A landscape with many peaks, sampled at points; each row gives a point and its height.
A climber steps from a point to whichever of its 2 nearest points has the largest rise for the distance, and stops where none of them is higher. Distance is the straight distance between rows; heights are no part of it.
Q275: [ 98,  83,  84, 115,  57,  96, 110,  94, 107, 127, 118, 105, 109, 102,  99,
 105,  64,  56,  99,  87, 108, 110,  64,  88, 116, 115,  86,  75, 110,  99,
  83]  h=349
Q724: [120, 125,  97, 125,  95,  97,  66, 101,  85, 123,  70, 141, 132, 104,  93,
  52, 119,  91, 100,  86,  77, 113,  82, 122,  79, 104,  62,  95, 119,  80,
 122]  h=494
Q880: [ 93,  97,  61, 117,  87, 121, 115, 126,  83, 111, 118, 128, 130,  73, 118,
 108, 100, 109,  82,  95,  82, 107, 103, 115, 122,  87,  61, 108, 101, 123,
 147]  h=326
Q572: [106,  89,  89, 131,  92,  93, 102, 115, 109, 104, 139, 134, 139,  71,  98,
  98,  92, 111,  88,  88,  89,  86, 122, 108,  88,  85,  99, 127,  54, 130,
 132]  h=463
Q281: [ 76, 104,  96, 109,  91, 108,  74,  97, 113,  92, 131, 116, 115,  86,  82,
  91,  90,  98, 105, 106, 103,  82, 104, 119,  94,  79,  84, 116,  79, 129,
 116]  h=427
Q966: [ 87, 122,  97, 111, 135, 109,  74, 117, 112,  85,  78, 124, 102,  99,  77,
  61, 121, 142,  70, 125,  97, 116, 126, 114,  74,  83,  98,  89, 114,  96,
 107]  h=147
Q675: [ 93,  69,  86,  61, 132, 109, 110, 111, 110,  81,  94,  41,  60, 113,  86,
 107, 122,  86, 134,  75, 111,  80, 107,  99,  92, 119,  84,  85,  84,  58,
 108]  h=429
Q10: [121, 116,  97, 113,  76,  91, 105,  93, 111, 162,  96, 127, 107, 107,  98,
  75,  88,  95,  72,  88,  79,  89,  52,  84,  86,  92, 100,  43,  92,  88,
  60]  h=414
Q187: [115, 100,  77, 144, 114, 100, 107, 111,  86, 128,  75, 146, 135,  72, 132,
  95,  95, 112,  82,  72,  55, 109,  89,  94,  70,  91,  84,  96,  76, 141,
 143]  h=190
Q427: [121,  87,  95, 117,  94,  91,  92, 106, 121, 119, 140, 121, 134,  81, 123,
  81,  72, 116,  85,  97,  85,  71, 103, 103, 115, 104, 122,  93,  36, 124,
 121]  h=498
Q917: [115, 120,  94, 105,  97, 129,  79, 103,  97,  93,  88, 104,  99, 119,  79,
  80, 132,  81, 100, 130, 103, 127,  85, 117,  85, 104,  56,  85, 148,  91,
  97]  h=254
Q442: [ 66,  96, 109,  97, 127,  79,  82,  99, 117,  91, 115,  95,  90,  95,  87,
 102,  75, 113,  87, 115, 105,  93, 115,  87,  85,  93, 123,  91,  95, 102,
 108]  h=473
Q650: [107,  84,  98, 133,  79,  99, 118,  94,  92, 120, 127,  94, 103,  73, 120,
 110,  79,  84, 102,  97, 103, 114, 122, 109, 133, 128, 143, 122,  89, 108,
  82]  h=168
Q628: [ 95,  82, 110, 108,  56, 109,  79,  94, 101, 143,  80, 128, 121,  95,  91,
  53,  90,  93,  96, 116,  72,  98,  71,  93,  60,  51,  55, 106,  99, 105,
 111]  h=443
Q591: [134,  73, 122, 103,  85,  84,  72,  94, 129, 151, 114,  89, 112,  94, 117,
  85,  80,  92, 129,  93,  83,  74, 109, 106, 123, 143, 151, 103,  51, 100,
  74]  h=442
Q815: [106,  84,  94, 111,  79,  86,  88,  92, 121, 138, 118, 125, 135,  94, 127,
  89,  72,  99,  99,  90,  74,  86,  72,  96, 113, 106, 115,  71,  73, 123,
  99]  h=465
Q926: [102, 117, 143,  97,  79,  67, 109,  51, 112, 107, 109,  89,  87, 107, 121,
 111, 115, 127, 103, 105,  81,  92, 114, 105, 131,  80, 168, 109,  87, 111,
  96]  h=248
Q41: [121, 114,  84,  58, 109,  98, 111,  87,  88,  95, 115,  79,  77, 114,  99,
 114, 116,  71, 115,  76, 118,  98,  90,  85, 122, 118,  98,  65, 134,  78,
  91]  h=385
Q282: [112, 101, 117,  81,  90,  67, 102,  84,  93, 111, 125, 109,  95,  97, 112,
 108,  91,  78, 134,  84,  88,  97, 108,  92, 143, 127, 150,  93, 123,  99,
 110]  h=318
Q666: [114, 107,  99, 116,  69,  71,  81,  91, 100, 154, 107, 125, 118,  98, 116,
  79,  64,  87,  85,  75,  65, 103,  44,  82, 100, 110,  87,  67,  88, 119,
  94]  h=440
Q35: [107,  92,  99, 101,  57,  88,  99,  87,  95, 130,  74, 116, 112,  90,  97,
  36, 118,  85, 107, 134,  87, 103,  75, 113,  60,  70,  59, 127,  90,  74,
  95]  h=415
Q322: [104,  84,  99,  83,  98,  65, 117,  88,  84,  67, 127,  82,  63, 141,  98,
 129,  63, 103, 103, 110,  94,  92, 105,  65,  92, 106, 115, 126, 115,  88,
 124]  h=395
Q451: [ 98,  90, 105, 108, 118,  83,  91, 108, 125, 116, 120, 122, 100,  70, 109,
  79,  68, 109,  95,  85,  93,  45, 115, 107,  95,  98, 143,  87,  40, 111,
 112]  h=533
Q73: [ 71,  93,  75, 103, 119, 111,  96,  96, 107,  91,  97,  97,  97,  85,  96,
 109,  92, 114,  72, 107, 111, 125, 119,  91,  79,  96, 110,  67, 123, 110,
  85]  h=514
Q923: [102,  99, 144, 107,  76,  80,  87, 121,  88,  84, 126, 120,  88,  88,  77,
 117,  82, 112, 122, 128, 110,  85, 125, 107, 113,  98, 103, 168, 115, 110,
 135]  h=63
Q445: [100, 104,  68, 147,  89, 117,  75, 125, 105, 113,  63, 126, 125,  86,  99,
  68, 116, 108,  65, 119,  70, 137, 114, 116,  87,  96,  71,  86, 130, 104,
 131]  h=208
Q50: [106,  94, 101,  63, 119,  90, 104,  88,  84,  65,  81,  20,  60, 117, 129,
 106, 123, 147,  86,  83,  93,  93,  84,  75,  81, 102, 103, 107,  79,  68,
  86]  h=242
Q149: [115, 101,  77, 140,  84, 114,  91, 117,  81, 143,  57, 139, 121,  78, 117,
  81, 102, 100,  70,  94,  54, 128,  83, 103,  87,  92,  53,  94, 108, 117,
 161]  h=185
Q162: [104,  85,  89,  80, 127,  86, 115,  98,  88,  53,  89,  74,  72, 111, 109,
  88, 121, 122, 114,  97, 119, 115, 110,  95,  80, 103,  94,  97, 139,  39,
  99]  h=426
Q795: [ 98,  96, 107, 111,  92,  74,  68, 107, 102,  95, 127, 121, 106,  84, 109,
 108,  68, 137,  93, 120,  93, 103, 127,  91, 110, 106, 133, 133,  92, 111,
 145]  h=22
Q769: [ 80, 134,  99,  69,  91,  99,  82, 113, 103,  99, 107, 113, 149, 111,  92,
  96, 140, 109, 116, 103, 108,  96, 111, 113,  74,  99,  76, 104, 112, 100,
  87]  h=101
Q631: [123,  91,  91,  47, 109,  98, 121,  87,  68,  48, 102,  56,  60, 130, 101,
 127, 109, 104, 105,  73, 106,  84,  88,  51, 106,  91, 102, 108, 114,  94,
  97]  h=184
Q127: [ 88,  94,  96,  63, 114, 101, 136, 107,  91,  73,  95,  37,  45, 118,  94,
 136, 118,  92, 122,  77, 101,  66, 111,  90, 129, 118, 110, 101,  83,  79,
  92]  h=480
Q613: [ 76, 118, 123, 102, 108,  98,  96, 132,  82,  99,  95, 145, 132, 122,  73,
 102, 118,  99, 117,  84, 105, 117, 131, 104, 113,  96,  92, 111, 148, 102,
 134]  h=590
Q713: [104,  93,  85,  87, 103, 128,  94, 110, 115,  90, 104,  52,  89, 125, 101,
  95, 125,  62, 104, 107, 125, 121,  93, 117,  69, 112,  65,  96,  91,  66,
  86]  h=335
Q710: [101, 102, 124, 106, 138, 121,  75,  92, 117, 100, 102, 107,  80,  93,  86,
  72, 115, 118,  90, 138, 104, 102, 107, 129,  67,  83,  82, 105, 122, 108,
  95]  h=172
Q443: [120,  92, 132, 114, 135,  93,  91,  86,  98, 100, 122, 112, 101, 116,  82,
  97,  80,  52, 126,  93, 112, 115, 113, 103,  40, 101, 109, 117,  95, 118,
  89]  h=275
Q107: [137,  88, 119,  73, 103, 108, 114,  58,  71,  72,  63,  19,  52, 118, 125,
 106, 138, 137,  86,  81,  88,  80,  59,  81, 102,  86, 115, 108, 103,  76,
  85]  h=269
Q568: [117,  87, 128, 112,  77,  76,  94,  64, 122, 121, 108,  77,  66, 100, 118,
  96,  95, 125,  90, 122,  78,  87, 129,  96, 130, 110, 168, 138,  58,  93,
  99]  h=223
Q370: [ 93,  82,  57,  87, 101, 110, 124, 124,  88, 109,  76, 126, 112,  64, 123,
 122, 114, 138,  91,  97,  98,  98, 104, 102, 152, 102, 102,  89, 126,  98,
 113]  h=718
Q728: [ 90, 114,  84,  61,  90, 100, 119, 123,  87,  84,  94,  65,  80, 100,  95,
 130,  99,  95, 125,  92, 119,  70, 107,  86, 164, 111, 108, 104,  90, 106,
  76]  h=539
Q450: [ 98,  99, 138,  89, 107,  89, 111,  51, 121,  99,  98,  53,  64, 121, 104,
 115, 122,  95, 114,  85, 109,  97,  82,  89, 114,  83, 133,  75, 105,  80,
  94]  h=319
Q305: [118, 110,  95,  68,  81,  95,  95,  97, 112,  89, 139,  85, 110, 111,  98,
 105, 102,  49, 118,  87, 121,  94, 124,  85, 116, 135, 126, 103,  78, 103,
  87]  h=472
Q466: [136, 109,  99,  89, 107, 141,  99, 108, 104, 110, 105,  72,  81, 124, 103,
  83, 136,  67, 111, 133, 115, 133,  86, 124,  54, 106,  51,  92, 124,  94,
  82]  h=292
Q595: [ 98, 131,  79,  55,  94, 111, 113,  96, 124, 103, 108,  58, 104, 117,  99,
 102, 114,  47,  83,  91, 106,  95,  89,  94,  83, 122,  86,  86,  56,  86,
  72]  h=382
Q837: [ 89,  91, 144, 114,  97,  78,  82, 116, 107,  98, 130, 145, 119,  90,  93,
 105, 102, 120,  99, 106, 101,  92, 138, 113,  87, 101, 109, 145, 103, 118,
 140]  h=43
Q276: [ 94,  94, 100, 114,  53, 118, 100,  96,  94, 124,  97, 111, 112, 117,  79,
 100,  79,  54, 106, 108,  94, 129,  77,  93,  78,  96,  59,  97, 128, 110,
  92]  h=386
Q164: [107,  91,  94, 114,  77,  80, 144,  60,  68,  53,  91,  92,  82, 111, 118,
 159,  98, 128,  62, 123,  77,  73,  80,  64, 132,  95, 143, 148, 127, 120,
  98]  h=339
Q253: [110, 115,  64,  76,  89, 102, 111, 106,  86, 104,  90,  91, 100,  89, 100,
  99, 119,  85, 116,  92, 118,  96,  80, 106, 144, 118,  80,  86, 125,  61,
  74]  h=428
Q7: [113,  97, 125, 137, 128, 117,  60,  86,  96, 116,  72, 151, 103,  78, 100,
 107,  91,  99,  91, 112,  75, 103,  79, 116,  63,  81,  83, 125,  88, 160,
 111]  h=483
Q985: [ 98, 122,  93,  72, 117,  79,  82,  99, 107, 100, 112, 110, 111,  91,  98,
  69, 123, 118,  97,  79,  94,  84, 100, 105, 108,  97, 108,  84,  97,  68,
  96]  h=495
Q887: [ 95, 114,  92, 133,  86, 124, 109, 142,  78,  97, 108, 146, 122,  83,  95,
 115,  80,  94,  83, 120, 102, 122, 110, 116, 151,  81,  77, 111, 116, 128,
 141]  h=296
Q100: [101,  96,  89, 129, 100, 102, 121,  77, 123, 127,  84,  69,  73,  83, 116,
  90, 126,  96,  82, 101,  96, 114,  84, 118, 102, 128,  99,  60, 103,  67,
  54]  h=467
Q201: [114, 124,  85, 100,  89, 110,  85, 103, 111,  70,  85, 110, 125, 118,  80,
  73, 144, 106,  87,  99, 121, 138, 105,  93,  81, 102,  73,  68, 126,  72,
  78]  h=222
Q80: [111, 109, 135,  77, 112,  91, 116,  43, 101,  79,  91,  47,  52, 137, 119,
 120, 128, 127,  87,  92,  81,  88,  67,  86,  95,  78, 129,  88,  94,  91,
  88]  h=294
Q946: [119, 136,  96,  63,  83,  87,  85, 102,  93, 104, 127, 129, 134, 106,  91,
  95, 104,  54, 120,  80, 110, 108, 114,  96, 113, 115, 107, 106,  99, 107,
 114]  h=520
Q788: [ 96, 108,  72, 102,  74, 115,  95, 121,  92,  85,  71, 122, 140,  95,  89,
  91, 132, 124,  91,  96, 124, 137,  99,  90, 109, 107,  63,  79, 139, 101,
  80]  h=196
Q544: [ 87,  97,  91,  96,  84,  67, 148,  92,  59,  78,  93, 108,  79,  90, 101,
 145,  95, 138,  75,  98,  80,  64, 109,  66, 138,  90, 131, 145, 138,  91,
  98]  h=313
Q969: [ 69,  98, 107, 109, 116, 100, 127, 146,  71,  90,  74, 147, 104, 111,  72,
 121, 106, 114, 100, 107, 121, 117, 137,  95, 130,  84,  95, 103, 156,  91,
 129]  h=626
Q268: [102, 114, 110,  80, 112,  74,  93,  65, 106, 113, 119,  83,  84, 104,  96,
  92, 103,  80, 118,  76,  95,  97,  79,  92, 120, 101, 132,  68, 127,  82,
  98]  h=350
Q136: [126, 106,  91,  56, 125, 108,  97, 109,  89,  68,  98,  78,  79, 130, 104,
  96, 132, 100, 124, 113, 128, 118, 116,  98,  60,  99,  76, 104, 141,  59,
 119]  h=390
Q188: [ 91,  65, 104,  93, 103, 109, 137,  93, 105,  67, 124,  61,  66, 111,  99,
 136,  81,  89, 111,  79, 125, 107, 104,  75, 129, 102, 123,  87, 105,  99,
  82]  h=441
Q5: [ 97,  79,  82, 138,  99, 111,  79,  94, 115, 119,  59,  97,  95,  78, 103,
  73,  96,  90,  92, 153, 102, 110,  85, 128,  49,  95,  76,  98,  93,  88,
  99]  h=245
Q165: [137, 104, 125, 148, 101,  91, 107, 111,  94, 119,  85, 162, 155, 116, 104,
  86,  88, 111,  95,  88,  67, 110, 116,  97,  66,  88,  92, 129,  57, 160,
 110]  h=219
Q65: [101,  76,  95,  97,  81,  76, 120,  63,  79,  52, 119,  91,  65, 121, 106,
 135,  77, 122,  68, 124,  82,  90, 100,  58, 117, 105, 127, 129, 121, 101,
 111]  h=365
Q436: [ 89, 107, 123,  84, 147,  92,  82, 114, 124,  93, 105,  64,  71, 112,  78,
  94,  72,  84, 106,  95, 100,  54,  88,  91,  82, 121, 120,  88,  47,  89,
 116]  h=624
Q654: [102, 111, 147, 124, 138,  84,  86, 114,  92, 105,  89, 135, 123, 109,  79,
  96,  79,  97, 119, 106, 100,  98, 121,  98,  40, 104, 115, 112, 101, 126,
  95]  h=250
Q620: [101,  92, 127, 112, 126,  93, 103,  97, 106,  91, 138,  75,  92, 116,  92,
  99,  66,  63, 112,  90, 116, 112, 118,  99,  70, 130, 131, 113,  69,  93,
  96]  h=307
Q652: [ 76,  91,  82, 106, 105,  96, 134, 145,  78, 108,  85, 136, 120,  82, 123,
 132, 106, 121,  95,  99,  95, 110, 134,  96, 148,  96, 107,  97, 152, 114,
 131]  h=671
Q265: [ 96, 140,  93,  96, 112,  82,  77, 110,  92, 113, 109, 134, 137,  99, 104,
  66, 125, 106,  96,  75,  72,  89,  88, 114, 112, 110,  77,  87, 103,  91,
 121]  h=528
Q254: [ 95,  77, 118,  96, 110,  87, 132,  70, 109,  69, 128,  50,  58, 124, 104,
 118,  86, 110,  85,  83,  89, 114, 111,  70, 111,  96, 135,  95,  84,  92,
  88]  h=404
Q832: [105, 119,  92,  56,  73, 108,  98,  88, 125,  98, 122,  63, 106, 106,  96,
 113, 122,  56,  98,  82, 111,  83,  91,  91, 130, 128, 109,  75,  63, 112,
  63]  h=425
Q967: [102, 117, 124, 144, 113,  90,  97, 121,  99, 113,  87, 151, 152,  97,  94,
  93,  82,  95, 106,  81,  81, 113, 123, 110,  61, 106, 114, 117,  82, 135,
  98]  h=233
Q757: [ 86,  98,  92, 115, 131, 103,  69,  95, 117,  92,  88,  86,  81,  89,  96,
  69,  97, 119,  94, 134, 121,  86,  98, 123,  54,  94,  89,  86,  82,  75,
 110]  h=204
Q269: [ 70,  71,  80, 118, 105, 124,  99, 104, 115, 137,  60,  93, 105,  85, 103,
  82,  76,  83,  89, 118, 100,  79,  82, 119,  48, 100,  83, 102,  57,  89,
  90]  h=281
Q236: [114, 106,  97, 100, 112, 104, 104,  99,  90,  65, 101,  56,  78, 114, 114,
  95, 111, 135,  66,  71, 114, 154,  97,  78,  86,  95,  93,  61, 106,  92,
  69]  h=344
Q944: [ 74, 110,  80, 124,  90, 123,  82, 130,  97, 106,  73, 125, 110,  93,  97,
 113, 109, 114,  77, 113, 111, 136, 118, 104, 115,  93,  81,  77, 140, 118,
 139]  h=237
Q378: [120, 100, 117, 111,  85, 107, 101, 117,  80, 105, 124, 128, 112, 108,  76,
 112,  76,  55, 143, 116, 128,  91, 112, 112, 118, 114,  99, 153, 113, 114,
  94]  h=119
Q270: [ 77,  85, 104,  91, 125, 110, 119,  88, 104,  61, 112,  53,  70, 109, 109,
 108, 105, 135,  62,  79, 111, 119, 114,  78,  80,  85, 111,  79,  83,  91,
  78]  h=373
Q431: [ 94,  74, 123,  96, 115,  61,  87,  96, 112,  80, 126, 102,  88, 122,  88,
 113,  63, 107, 116, 119, 103,  91, 121,  68,  59,  98, 133, 113, 104, 100,
 122]  h=434
Q782: [103,  99, 135,  71, 100,  88,  94,  77, 143, 114, 104,  83,  94, 109, 118,
 116, 102, 120, 113, 104, 100,  83,  86,  78, 127,  83, 156,  62,  82, 121,
  79]  h=518
Q85: [ 73, 114, 100, 119, 108, 111,  91, 110, 115, 128,  96, 102, 122,  90,  95,
  86,  82,  85,  90, 109,  95,  75,  95, 128,  53,  87,  82, 119,  38, 124,
  81]  h=311
Q419: [ 82,  95,  72, 111,  57, 107, 102, 105,  98, 115,  93, 115, 135,  94,  93,
  63, 122, 102, 104, 101,  87,  87, 104, 125,  77,  78,  60, 127,  82,  87,
  95]  h=383
Q948: [122,  92, 114,  50, 115, 104, 120,  99,  94,  62,  97,  21,  63, 132, 120,
 123, 122, 106,  87,  57,  80,  98,  92,  65, 103,  97, 102,  96,  69,  92,
  91]  h=215
Q112: [106, 132,  62,  59,  80, 110, 111, 118,  89, 107, 106,  77,  92,  96, 104,
 125, 105,  55, 133,  86, 118,  61,  86, 102, 153, 118,  86,  85,  98,  85,
  88]  h=478
Q670: [ 85, 106,  84,  67, 116,  77,  99,  77,  90,  75, 100,  92,  84,  95,  92,
  95, 117, 129, 107,  85, 107,  84, 107,  94, 102,  97, 111, 104, 118,  57,
 102]  h=462
Q777: [ 99, 109,  88, 108,  95, 100, 106,  88, 125, 136,  94, 104, 110,  87, 103,
  83, 113, 106,  86,  87,  91, 101,  79, 100,  92, 107, 106,  50, 105,  90,
  64]  h=435
Q306: [116,  96,  83,  45, 117, 104, 116, 118,  81,  52, 107,  70,  58, 129,  93,
 130,  94,  78, 129,  94, 126,  81, 110,  74, 109,  84,  86, 113, 110,  75,
 105]  h=153
Q95: [ 74, 126,  95,  89, 102, 104,  95, 108, 121, 113, 112,  78, 121, 103, 101,
  95,  88,  72, 101, 102, 107,  89,  91, 106,  81, 109,  96,  88,  65, 105,
  73]  h=345
Q421: [ 97, 133, 119,  95,  99,  84,  95, 118,  85, 107, 122, 143, 152, 123,  95,
  83, 122,  93, 103,  71,  85, 114, 109, 105, 118, 116, 100, 105, 117, 107,
 136]  h=559
Q618: [ 86,  96,  76, 116, 122, 105, 126,  88,  89,  80, 108,  86,  93,  87,  89,
  96, 111, 111,  90,  82, 122, 121, 110, 100,  95,  91,  92,  76, 130,  76,
  72]  h=550
Q831: [118,  92, 106,  94,  64,  91, 107,  94, 100, 122, 128, 117, 124, 103, 113,
 126,  83,  73, 123,  84, 106, 100,  83,  93, 146, 123, 113,  68, 133, 103,
  86]  h=314
Q584: [103, 102, 109,  81, 135, 116,  87, 103,  96,  70, 125,  77,  68, 114,  81,
  89, 104,  88, 125, 109, 116, 106,  96, 115,  82,  87,  80,  97, 126,  76,
 117]  h=348
Q760: [ 90,  77,  63,  90, 110, 123, 124, 122,  85,  67,  74,  73,  85,  76,  97,
 128,  89, 113, 106, 112, 152, 103, 101,  97, 130,  94,  77,  96, 111,  84,
  82]  h=540
Q754: [103, 105, 116, 128,  67, 116,  94, 113,  83, 126,  90, 130, 124, 105,  87,
  98,  70,  77, 104, 129,  80, 129,  85, 104,  94, 101,  59, 121, 124, 151,
 112]  h=419
Q161: [101, 101, 138, 123, 132, 126,  82,  74, 106, 117,  84, 120,  91, 105,  86,
  83,  79,  78,  95, 117,  89,  87,  72, 119,  57,  85,  86, 121,  84, 149,
  75]  h=513
Q504: [122, 111, 100, 137, 108,  95, 107, 105,  92, 120,  42, 158, 134, 103, 126,
 101,  64, 118,  94,  79,  61,  97,  86, 102,  56,  73,  82, 108,  59, 150,
 111]  h=205
Q758: [ 79,  98,  52, 111,  59, 121, 132, 114,  87, 103,  96, 127, 136,  82,  99,
  99, 115, 112,  93,  90,  97, 102, 107, 118, 115,  79,  53, 106, 106,  94,
  99]  h=355
Q637: [106, 104, 126,  94, 114, 109,  84,  79,  93, 125,  70, 106,  97, 111,  95,
 100,  79,  52, 122, 106,  90, 102,  48, 103,  47, 101,  73, 127,  68, 131,
  81]  h=548
Q730: [ 96,  69,  84,  93, 116, 118, 140, 110,  80,  68, 101,  69,  74,  94, 100,
 140,  73, 116, 100,  93, 144, 128, 100,  75, 128,  78, 102,  86, 130,  93,
  86]  h=487
Q585: [108,  82,  48, 118,  68, 114,  95, 126,  93,  90,  58, 118, 107,  67, 116,
  99, 112, 121,  87, 126, 121, 118,  81, 103, 131, 112,  69,  83, 132,  79,
 117]  h=603
Q206: [ 80,  81,  91,  97, 130, 127, 108, 106, 114,  78, 102,  56,  75,  99,  85,
 104, 107,  94, 102, 101, 131,  94, 119, 122,  79, 108,  75, 107,  79,  60,
  95]  h=380
Q796: [108,  86, 129,  93,  89,  89, 108, 110,  91,  76, 137,  95,  85, 118,  73,
 114,  79,  78, 135, 129, 126,  96, 135,  94,  98, 113, 118, 153, 110,  98,
 106]  h=90
Q739: [103, 118, 111, 112,  97, 101,  73,  90,  88, 135,  82, 143, 132, 104,  94,
  62, 101, 102, 102, 107,  72,  90,  77, 116,  73,  75,  64, 108,  94, 119,
 111]  h=468
Q30: [ 91, 115, 111,  81, 116, 120,  96, 103,  85,  83, 118, 118,  88, 104,  59,
 109, 121,  85, 125, 114, 121,  85, 111, 123,  95,  77,  75, 134, 144,  86,
 104]  h=361
Q779: [ 96,  90, 155,  76,  80, 105,  97,  67, 145,  94,  67,  49,  77, 107, 103,
 144, 112, 124, 118, 106, 113,  92,  88,  77, 127,  88, 156,  81,  58, 132,
  86]  h=475
Q144: [ 77,  91, 117, 112, 145,  97, 123, 110, 116,  91, 121,  55,  72, 113, 102,
 102,  82,  90,  88,  84, 113, 103, 116, 107,  60, 100, 109, 101,  60,  80,
  97]  h=340
Q918: [ 74, 105, 101,  96,  91,  76, 133,  96,  77,  90, 108, 112,  87,  83, 107,
 127, 102, 122,  92,  83,  92, 101, 126, 102, 150,  98, 135, 114, 133, 102,
 104]  h=291
Q545: [ 81, 104, 107,  92,  84,  79, 117,  70, 104, 102, 118, 102,  89,  75, 118,
 113, 116, 129, 103,  84,  82,  92, 116, 119, 152,  78, 142,  99,  97, 115,
 101]  h=270
Q184: [ 79, 124, 108,  76, 110, 100,  65, 117, 109,  76,  81, 113, 127, 105,  81,
  76, 140, 148,  94, 126, 115, 112, 111, 108,  92,  90,  82, 111, 120, 100,
  99]  h=124
Q878: [101,  87,  74, 102,  93, 128, 103, 125,  83,  59,  55, 108, 108,  81,  97,
 103, 107, 130, 107, 138, 149, 112,  91, 112, 125,  96,  68, 113, 123,  88,
  93]  h=607
Q70: [104,  80, 122, 128,  94, 100,  98,  73, 122, 129, 118,  73,  74,  83, 112,
  96,  78,  95,  94, 106,  97, 105, 127, 116, 136, 138, 166, 119,  55,  87,
  90]  h=197
Q881: [ 97, 101, 106, 137, 102, 126,  72, 112,  87, 117,  89, 144, 114,  82, 103,
 109,  87,  93,  86, 121,  71, 126, 104, 125,  95,  97,  86, 117, 100, 166,
 138]  h=452
Q173: [ 91, 101,  61, 129, 102, 107, 120,  93,  95,  89,  90,  85,  83,  62, 104,
  90, 118, 107,  85, 102, 108, 114, 110, 125, 115, 122, 106,  87, 112,  63,
  75]  h=511
Q193: [ 74, 112, 102,  99, 137,  81,  89,  99, 107, 125,  92,  81,  80,  78,  87,
  86,  80,  95, 101,  82,  88,  48,  99, 107,  89, 112, 126,  98,  42,  92,
 108]  h=575
Q892: [102, 102,  93, 120,  88,  98, 108, 112,  77,  96, 130, 119, 122,  96,  96,
 112,  67,  74, 119,  95, 115, 116, 119, 113, 130, 117, 109, 123, 105, 107,
 102]  h=143
Q722: [124,  83, 130, 104,  90,  89,  88,  81, 140, 133, 111, 104, 107,  94, 132,
  98,  83, 120, 121, 112,  85,  77,  96,  97, 135, 106, 167,  72,  65, 117,
  99]  h=479
Q791: [109, 131, 106,  85, 123, 113,  95, 115, 123,  90, 101,  65,  92, 120, 119,
  90, 111, 132,  71,  92, 116, 131,  92,  80,  79, 111,  94,  38, 101,  91,
  58]  h=317
Q88: [ 96,  99, 104,  85,  92, 126,  80,  91, 105, 105, 111, 125, 112,  93,  69,
  81, 117,  79, 122, 113, 100,  73,  88, 124,  89,  77,  63, 125, 114, 114,
  98]  h=393
Q433: [109,  76,  51, 112,  77, 112,  98, 102, 112, 113,  71, 130, 105,  62, 134,
 107, 136, 131,  71, 102,  90, 114,  88, 109, 135, 111,  88,  69, 132,  87,
 100]  h=663
Q328: [102,  73, 100, 104,  80,  85,  74,  93, 123, 133, 107, 103, 128,  98, 109,
 102,  59,  69, 130,  89,  95,  73,  90,  90,  97, 131, 119,  92,  65, 117,
  92]  h=433
Q898: [ 92, 118,  98, 122, 103, 136, 102, 134,  85, 105,  73, 136, 106,  99,  89,
  96, 117, 104,  85, 141, 103, 123, 105, 122, 137,  82,  62, 112, 144, 108,
 118]  h=265

Call two points neighbours if one is among the 2 nearest of the other. Go from one point of each pair to the other, from neighbour to neighbour, staying as high as possible. Name the lowest point that can't be avoided.
Q637 / Q436 | Q831
Q618 / Q436 | Q10
Q878 / Q436 | Q584
Q370 / Q878 | Q585
Q618 / Q728 | Q144
Q815 / Q782 | Q328

For each start below, name the point where the climber stops.
Q445 | Q370
Q892 | Q618
Q831 | Q637
Q30 | Q436
Q504 | Q728
Q201 | Q728
Q269 | Q370
Q584 | Q370
Q628 | Q370
